Points, in no order, along strands that fork and pass close to each other.
Two points are linked if the straight distance between their rows is under 124. Some points are linked to none.
vubig: -27 -16 -38 24 14 12 30 25 23 10 -26 48 19 -4 -27 61 21 41 -23 -40 2 -61
 37 22 -16
ruket: -29 22 24 0 -32 -37 -17 -27 8 -26 -55 31 -14 28 16 -33 -23 52 -12 40 25
 -7 7 -30 34
Rufi: -10 10 -7 3 27 29 -37 -15 34 -5 5 18 13 14 5 39 25 13 -15 -43 8 -32 -16
 15 72
ramav: -27 -5 -45 24 3 -23 29 -16 -10 23 -6 -35 46 20 0 15 -32 -20 -12 1 24 -35
 -21 20 7
pefov: -23 28 10 60 19 -17 22 -11 38 -11 -1 14 -16 26 35 27 24 53 -7 -51 -2 -8
 24 -20 4
Punes: 17 -35 -43 11 39 -8 21 -21 61 61 24 -2 2 27 -14 50 3 26 -48 -13 -33 -20
 -49 16 8
zusa: 51 10 -13 -3 9 -26 9 9 -20 -10 -24 -7 56 -47 -28 -63 0 -11 59 13 -16 18
 50 -5 -16
Tika: 7 -16 49 13 37 0 46 -23 22 16 -10 25 -53 37 21 49 -11 1 0 -21 -15 -29 17
 -42 -31
lezen: -11 -21 46 8 9 87 6 -14 -19 13 -24 38 5 12 33 -5 -5 -21 -9 -2 12 14 26
 21 -10
tose: -19 -19 11 26 -4 -12 25 -7 -37 -57 -9 -12 -45 5 1 -22 34 -13 -8 36 -24
 30 7 7 -9
Nuto: 8 -39 34 -13 -15 -7 2 27 -27 -34 -1 -26 18 1 12 -11 -23 45 -25 30 -32 23
 -53 14 0
kar: 38 17 -44 -6 -60 -17 0 53 -32 -33 16 -37 -28 -21 1 28 51 -49 4 34 -30 19
 29 23 -4
nefi: -3 2 20 8 8 5 28 -50 19 3 -23 10 22 22 36 -10 -48 3 14 24 -18 6 -3 21
 -51
remim: 37 20 -40 -22 -10 12 36 23 -13 -15 45 -2 -28 -23 13 38 41 -83 -4 -5 -15
 25 9 15 17
Tugi: -30 10 4 -18 -14 -13 -24 6 18 19 -61 17 28 -1 -17 -45 -30 36 6 32 11 30
 -18 -23 23
fiba: 43 32 -21 -29 -21 -6 -26 34 7 -25 42 -5 2 -2 27 -47 15 -24 5 23 23 69 -3
 -17 -14
Nuza: -38 -12 41 -35 -1 5 -10 -11 10 5 0 31 -33 56 2 60 23 30 -3 -16 -4 0 -22
 7 3
litos: 23 29 -18 -7 13 -9 -21 -11 -3 -34 -30 -9 -47 -60 -22 -7 -20 22 2 -9 27
 22 -19 -5 26
tetep: -7 37 9 -13 12 11 -33 16 1 -19 18 -14 -7 40 16 27 7 -14 26 -6 7 -27 -1
 -4 61
pab: 21 70 4 14 15 -29 -13 3 -13 29 23 -37 -17 -18 25 -38 35 -21 13 -16 -13
 -28 16 -16 -11
fuv: 0 -56 25 24 42 45 62 -12 44 9 32 8 -13 -10 12 49 40 22 -30 -20 43 -6 34
 41 -17
Pef: 34 -14 -14 -32 20 -26 -51 68 -29 -5 5 -21 22 -4 4 -53 -16 28 17 -6 33 7
 -7 -7 9
Govep: -38 -13 17 -33 7 -14 -35 -9 3 14 -30 53 -34 34 1 12 -46 32 21 5 -17 -16
 -11 7 -23
dumed: 62 44 -10 -42 -22 -34 -62 15 19 -26 0 -52 10 -39 -37 -29 -2 9 28 -12 10
 31 17 3 -2
vulo: -15 4 10 41 -6 60 13 8 12 -5 8 -13 -2 -26 39 -11 5 3 -62 11 -20 -23 -19
 1 -11
nete: 38 29 -4 -26 -24 -35 -53 2 -17 -15 14 -2 -10 -76 -42 -32 6 12 27 5 3 11
 -23 -20 31
Let: -14 14 -11 -23 17 1 -7 -17 -3 34 10 -36 -37 -4 -17 37 -10 -29 -16 -10 -8
 -77 1 -21 -33
bine: -14 -9 -58 -16 -3 4 17 -32 25 39 21 36 7 27 28 47 -23 25 -59 14 8 -5 -49
 8 -5
kez: 35 27 23 2 1 -54 -20 -27 -6 -37 -45 -10 -15 16 7 -32 -1 36 -3 33 -4 11
 -2 -46 12
temiv: 0 -31 26 -12 -7 -57 -9 -5 -22 -16 -16 -63 12 -35 -22 -72 -7 43 -18 -3 8
 8 -11 -15 -9
Nunu: 28 6 22 -12 9 -8 0 -27 6 -14 -25 42 37 25 -29 -23 -38 -25 -2 -16 -13 -4
 6 19 -18
mes: -26 -20 5 -2 -5 -12 -14 27 -4 -12 -3 -64 9 -8 6 -21 -34 32 20 50 -41 -23
 -29 11 -6
diba: -1 -3 13 -5 14 -20 -8 -33 1 -5 7 -23 -29 15 -13 26 -13 11 -34 -21 -34
 -53 -36 25 -3
mudi: 6 -4 -53 -23 21 15 6 34 -25 -30 9 33 -12 7 -11 60 11 -11 -10 -17 -26 -11
 34 -22 -43
Duka: -7 14 25 0 -22 23 14 -22 4 5 -4 -35 29 7 -4 -9 -25 -40 35 40 -7 -3 29 4
 -38
Gudo: -57 -30 19 -5 -43 -1 51 -9 -33 -14 -16 8 13 37 6 42 -17 -5 -12 7 25 7
 -18 21 27
zipa: -82 -47 -10 6 4 44 14 -35 44 16 -10 -4 -15 17 32 52 6 43 -23 8 -22 22 17
 -1 13
Gapi: 51 12 -29 22 17 52 21 11 -1 -11 -8 13 -7 14 40 -4 34 -45 -2 14 39 45 12
 3 17
Mopu: 18 27 -15 6 20 -12 -36 66 -9 -11 -21 17 14 1 3 -42 0 10 0 -3 -20 -9 -6
 18 -13
kel: 15 8 -11 -19 35 19 8 -30 29 -14 20 -22 -27 -1 -24 86 35 17 -22 -41 8 30
 -10 -29 21
petog: -12 1 -6 -39 6 -15 -9 -7 -2 38 -12 44 17 39 -25 33 -62 -19 22 -13 10 -8
 -12 3 -30
sivap: 43 -5 -13 57 11 49 2 19 -3 -20 9 0 -14 -20 51 -2 12 5 -26 -9 4 15 3 -8 5
kad: -7 1 43 -26 -41 -6 5 -21 -1 5 -14 -43 21 -12 -27 -59 15 -64 44 39 -35 25
 39 7 3
semog: -64 -16 -14 20 -2 20 9 10 39 -8 18 -8 -20 1 37 -9 3 13 -30 7 -48 17 -17
 3 -10
nol: -11 -30 16 39 10 -1 59 -4 25 4 24 9 -11 24 34 54 48 57 -43 -31 9 -28 14
 19 -16
rure: 38 19 20 -10 20 30 9 7 5 14 -14 61 -29 20 20 17 42 4 -39 -19 7 -6 -14 -2
 -34
guge: 14 6 -31 -14 -23 -16 -3 18 -39 -59 -6 -17 11 -14 -24 -19 34 -28 -16 47
 -19 9 -3 15 24
leba: 13 36 -13 -32 -25 25 -30 6 13 -22 34 6 8 24 4 -5 -16 -5 19 44 48 28 -32
 -18 -8
gad: 59 17 31 11 13 23 -31 -14 2 1 -47 5 -2 3 -18 -12 4 -32 46 19 -1 -10 63 4
 14
Mido: -21 -44 45 -7 -22 -8 51 10 -46 -8 19 3 24 22 25 21 -45 31 17 11 14 15
 -53 18 -9
Dirof: 54 -5 -2 23 -34 -6 14 14 -38 29 22 -71 22 -39 5 -22 2 -49 26 27 -15 16
 18 -31 -8
Mip: 16 15 -54 12 2 19 -39 -2 -2 18 51 -25 18 -46 19 8 3 -19 -8 -19 -46 8 5
 -43 -20
Malig: 0 20 46 -16 -25 18 -16 -21 21 9 5 -34 -1 17 18 -22 -14 2 1 28 13 48 -53
 -11 -5
zepav: -49 -41 -39 31 2 -10 34 -24 26 35 11 1 4 6 -8 38 -47 4 30 -3 15 -22 -18
 14 27
zafo: -48 6 0 -7 15 -57 -16 -27 -22 -40 -26 -24 -13 -34 -5 -61 -14 23 -38 -5
 -5 -12 10 13 6
ranu: 62 16 -24 -30 -60 -31 -44 29 8 -29 34 -44 10 -23 -4 -29 13 4 36 11 3 82
 26 -36 1
Nosi: 34 -15 28 -40 -15 -40 10 5 -5 -10 -42 -27 32 -39 -34 -90 17 31 24 -6 18
 27 36 -39 -23
padog: -7 -6 73 16 -1 39 4 23 -36 5 -19 37 8 -4 34 -44 -19 15 17 21 28 16 -14
 11 -24
bedid: 9 -6 31 31 -1 29 -3 22 -6 37 -28 -16 53 -13 13 -36 -27 30 18 -2 14 39 -6
 14 -31
savo: -19 46 19 -1 -2 11 24 -18 -23 28 -4 47 24 12 20 11 25 16 -31 5 10 36 -30
 -14 -33
puvom: 11 11 -7 -3 20 -16 -20 -30 19 1 -11 -44 -9 -1 10 -2 -34 6 0 53 -33 -59
 -43 16 5
rali: -16 -21 22 -10 24 15 80 38 49 34 11 11 -48 34 12 37 -12 -19 -25 -25 -8
 -60 11 -24 -33
goz: 3 -39 -35 -11 52 11 49 43 -1 36 11 43 -37 15 -19 56 4 -4 -7 -20 -15 -33
 1 -19 -34
timaz: -38 -12 -21 11 -8 14 26 9 5 31 43 12 3 1 -29 42 -7 -37 45 3 20 -29 -13
 -35 -4
zin: 0 13 -28 -18 18 34 70 21 16 14 48 3 -13 -18 -10 53 16 -66 14 -13 15 -19
 28 -26 -3
gevor: 15 -5 6 35 27 -50 18 -7 -30 -19 -11 11 -54 6 6 -38 -3 6 2 11 -1 27 -6
 -31 -21
vesa: 17 13 31 29 -14 7 -31 2 17 19 -17 -36 21 14 -19 -36 25 8 -1 -6 24 39 -21
 26 -8
luv: -17 -8 -23 9 -25 -59 14 -59 -20 37 12 -5 9 3 11 -4 -77 17 -22 -9 29 -53
 -29 22 -11
ronot: -32 -4 3 -15 -13 18 -52 -7 -21 1 -2 -23 54 -16 -26 -28 8 10 8 -8 -25 58
 32 -17 3
minas: 67 2 -10 26 23 54 26 -7 11 3 -33 13 8 -6 -19 17 20 -64 33 5 8 13 30 31
 25
dok: 6 2 -23 -31 53 32 8 -21 69 1 -3 37 6 -21 -9 51 6 19 -31 -39 -22 -25 27 9
 47
zefu: 46 14 20 15 -35 29 -44 -33 24 -6 -23 -45 -19 -24 -17 -8 0 -57 8 5 -19 -5
 52 20 21
fuvib: -25 -24 5 5 3 -2 -44 -39 -35 20 28 36 6 8 -10 -14 12 -7 11 -3 27 9 -8
 -10 -19
Betub: 29 44 -41 29 -17 -10 -10 41 5 32 52 -40 -12 -43 14 0 46 -31 1 -22 -45
 -13 -6 -18 3
fak: -25 -36 16 -9 0 11 24 -27 37 38 -15 28 -22 33 5 56 -16 30 -23 -43 -6 -4
 6 -30 5
zim: -5 9 39 14 5 -3 -13 -46 -36 10 37 28 15 -7 13 5 25 41 -8 -51 36 34 -19 3
 -17
dodu: 30 -11 6 -10 20 -62 -18 38 -29 -5 12 -23 -25 35 4 -52 -5 -2 24 18 39 -2
 -31 0 42
mirug: 31 -11 37 -22 -77 -47 -18 8 -23 -5 4 -23 -5 -49 -37 -47 27 -58 68 27 -22
 13 47 11 -3
Rasi: -43 -14 21 -13 -17 3 -38 35 -34 8 4 -28 26 1 -20 -34 -26 -24 -20 -42 15
 -17 -12 -22 37
gize: -20 -40 13 18 -43 -10 40 -25 -8 -62 -26 15 15 31 -29 5 -31 -10 -9 42 6
 -12 -4 20 -1
lukez: -2 -52 35 4 21 81 38 10 12 5 -1 49 -23 -38 -12 14 25 -17 -4 -25 12 -4 33
 32 -9
dakam: -21 37 -2 29 28 1 13 20 21 -33 24 1 -11 33 44 21 11 9 43 7 -8 -15 26 -12
 2
gif: -25 -4 13 -13 -6 -40 -26 -32 -26 18 28 12 18 9 2 -37 -29 10 8 13 39 -46
 -34 9 -8
fibol: -7 -3 -22 11 -8 -42 44 -51 27 51 2 33 -3 40 26 29 -33 34 -32 -15 17 -40
 -29 60 6
kilon: -5 27 -9 34 39 0 -8 25 -4 15 -27 51 -11 18 14 -14 34 13 -28 -21 -1 -34
 11 41 -35
Bibo: -35 0 -19 -1 28 -46 -44 24 -14 15 -1 -9 -6 56 -16 -2 0 -3 35 -8 42 -5
 -21 5 64
vezi: 32 9 -17 -4 -20 -38 -16 35 -53 -7 -12 -4 7 -39 -26 -31 32 -50 47 1 -41
 30 63 -3 9
pagi: 14 1 -27 5 -35 19 7 11 7 -61 -41 13 21 -13 -58 1 -18 -29 -25 42 -8 -24
 -3 16 14
fif: -12 -18 -1 -15 6 36 7 -9 9 -53 60 26 -1 0 13 21 -1 -24 10 -25 3 8 -5 30
 2
vuse: -42 12 -31 25 20 30 -17 -10 32 34 10 49 16 -12 8 14 18 13 19 -9 41 -31 3
 2 50
guduv: -16 13 -38 -18 -37 11 -41 -6 -31 -11 38 -42 39 -50 13 -22 15 -19 2 14
 -19 32 40 -32 4
tiv: -15 1 10 -25 -7 2 -41 15 -21 41 -41 -11 33 -35 -51 -38 1 34 25 23 -25 2
 -10 -11 -1
safik: -66 -4 19 -12 -13 -34 -3 10 -20 -5 -4 -10 -2 6 14 -40 -27 9 -60 -36 -11
 -14 -24 13 19
geli: 15 9 -21 -16 38 24 -2 -2 10 7 -4 -7 -50 -7 -12 38 10 2 9 -15 26 46 -46
 -6 28
keza: -7 -10 -34 37 2 8 8 36 13 -42 -18 57 14 2 -37 16 14 3 -4 -27 -17 -11 48
 -9 -11

A fork is a point with three links. Follow the links from the first point to the second and name the forks in between, in order.
mes / dok => guge, luv, tetep, Rufi
savo / mes => luv, guge
nete / zim => tetep
mudi / Gapi => fak
puvom / Betub => guge
vesa / gevor => tetep, luv, guge
lukez / Punes => tetep, luv
pagi / nol => guge, luv, tetep
Pef / fibol => luv
tose / Pef => guge, luv

A fork is a point with three links, a tip a point with one. Leave the first point through the second and follow the links. Name the first fork or tip that comes.
dodu / Pef => luv
luv / gif => tetep
lukez / lezen => kel
Nosi / zusa => fak
